Points on a hilly landscape, in no order, each with its height.
From any point a climber takes the steepest step (rise divided by distance) to one of its 3 nearest points. It stops when none of these is higher. Distance is the straight distance between rows; heights are no part of it.
(242): [-24  -6  16  13 -19  -8 -35   3  -8  22 -10  -6  11]  height 41.1
(279): [ 10   8   1   0 -14 -11   0   4  16   3   0  -9   8]  height 36.2
(299): [-10 -13   2   2  36   7  11  -5  -8 -24   1  17   1]  height 34.5
(262): [-27 -25  -3  20  -2  -9 -21 -19 -18   2 -18  -2  11]  height 35.1
(216): [ 14  11 -14 -12   4   6  19  -5   0   0  11   0  -2]  height 56.7
(223): [  4   1 -13 -16  18  22  35  -8 -11 -12  11   3 -16]  height 28.7
(19): [-16 -10  16  16 -10   0 -26   4  -4   5  -7  -3   3]  height 42.8
(463): [ -6  -2  -3 -12  34  17  28  -4  -9 -14   6   4 -12]  height 53.1
(175): [-20  -6  17  14 -16  -5 -31   4  -7  17 -10  -5   6]  height 42.0
(392): [ -5  -3   7  -3  25   4  13   3   1 -11   3   0  -1]  height 71.0
(62): [ -2  -1  -9 -17  27  22  36  -8 -13 -15   9   2 -18]  height 57.6
(237): [-17 -30  -2  19   5  -2 -13 -17 -15 -13 -14   5   5]  height 34.0
(519): [ 11   8   4   1 -27 -14  -9   6  18   8  -4 -10   8]  height 39.1
(307): [ -8 -10  17   9   3  -1  -8   7   2  -7  -2  -3   0]  height 46.0
(244): [ 22  18 -19 -13  -2   4  12   1   0   4  10  12  -5]  height 52.6
(407): [ -9 -10   5   2  30   4   9   1  -2 -17   2   8   0]  height 37.0
(428): [ 21  15 -20 -16  -1  11  18   0  -5  -3  14  15 -13]  height 54.4
(35): [-16 -12  16  15  -4   1 -20   2  -5  -1  -5   0   2]  height 43.2
(63): [  3   2  -9 -15  20  14  28  -5  -7  -7  10  -3 -10]  height 45.6
(92): [ 8  7 -4 -8  9  0 15 -2  6 -1  7 -8  1]  height 60.9
(585): [-1 -2  9  0 13 -2  9  4  6 -7  3 -6  1]  height 33.0
(89): [ 17  16  -7  -3 -14 -11  -4   5  18   8   2   1   8]  height 41.8
(133): [-15 -32  -2  19   8  -2  -7 -21 -17 -20 -14   6   3]  height 29.9
(195): [-22  -2  20  10 -22  -9 -34   6  -7  24  -9 -11   9]  height 39.5
(402): [ 11   8 -15 -15  11  14  27  -7  -5  -5  11   2  -8]  height 57.7
(101): [ 19  17 -14  -9  -4  -2   8   0   8   8   7   7   2]  height 51.6
(611): [-18 -24   1  20  -1  -1 -19 -10 -13  -7 -12   5   6]  height 39.8
(145): [ 17  12 -17 -15   3  10  22  -5  -5  -1  12   6  -6]  height 56.4
(539): [-13 -15  12  15   1   2 -18   1  -6  -7  -6   3   5]  height 43.9
(536): [ 12   5 -17 -17  12  17  31  -9  -9 -10  13   3 -13]  height 32.8
(615): [ -1  -1  17   6 -29 -11 -16   8   9  12  -7 -17   3]  height 60.8
(343): [  0   2  14   4 -37 -15 -22   8  11  17 -10 -18   4]  height 22.6
(275): [-12 -24   2  15  17   3  -5  -8 -10 -24  -6  12   5]  height 26.3
(240): [ -2  -1  17   6 -22  -9 -13   7  10   7  -5 -16   2]  height 51.8
(436): [ 8  8  0 -3 -6 -8  5  1 14  3  2 -8  7]  height 18.4
(608): [ 3  2  8  0  3 -5  7  4 10 -2  3 -9  4]  height 3.7
(345): [ 23  27 -19 -16  -7   6   3  23  10  13   8  13 -29]  height 32.9
(531): [ 21  25 -13  -7 -10 -10  -5  10  17  13   3  11   3]  height 45.4
(473): [-13   2  19   3 -36 -15 -30   7   2  30 -14 -19   6]  height 15.6
(516): [-1  0 -1 -9 25  8 20 -1  0 -8  6 -2 -5]  height 71.7
(469): [-21 -32  -3  19   3  -7 -13 -23 -18  -9 -18  -1   5]  height 31.3
(158): [-24 -14   6  18  -9  -4 -30  -5 -13   8 -12   1  12]  height 41.0
(593): [ 22  19 -21 -16  -3   8  12   5  -3   2  13  17 -14]  height 52.8
(328): [ 12   9   1   0 -24 -14  -8   7  20   8  -2  -5  11]  height 39.4
(505): [ 5  5 -5 -9 16  6 20 -4  0 -3  7 -5 -2]  height 65.3
(504): [10  8 -3 -6  1 -3 11 -1 10  2  5 -8  5]  height 36.3
(482): [ 23  24 -17 -10  -6  -3   1   9  10  12   6  14  -3]  height 50.9
(74): [ 19  17 -10  -7  -8  -6   3   3  12   7   4   3   7]  height 47.3
(489): [ 22  23 -18 -12  -4   1   6   6   5   7   8  13  -6]  height 52.3
(444): [ -9  -1  20   5 -30 -11 -25   8   3  20  -9 -17   3]  height 29.6
(508): [ -9 -11  10   9  16   3  -2   4  -1 -15  -2   4   2]  height 42.9
(359): [ -7  -6  18   8  -6  -4 -12   9   3  -1  -2  -9   2]  height 47.9
(308): [ -7  -4   1  -6  36  11  19  -4  -6 -16   4   9  -5]  height 57.5

Where does a climber stop that starts at each point below?
(35) -> (615)
(407) -> (516)
(299) -> (516)
(92) -> (516)
(436) -> (402)
(89) -> (402)
(531) -> (402)
(175) -> (615)
(608) -> (516)

Write out the way that a climber takes from each point below.
(593) -> (428), (145), (402)
(473) -> (195), (175), (19), (539), (307), (359), (240), (615)
(504) -> (92), (505), (516)
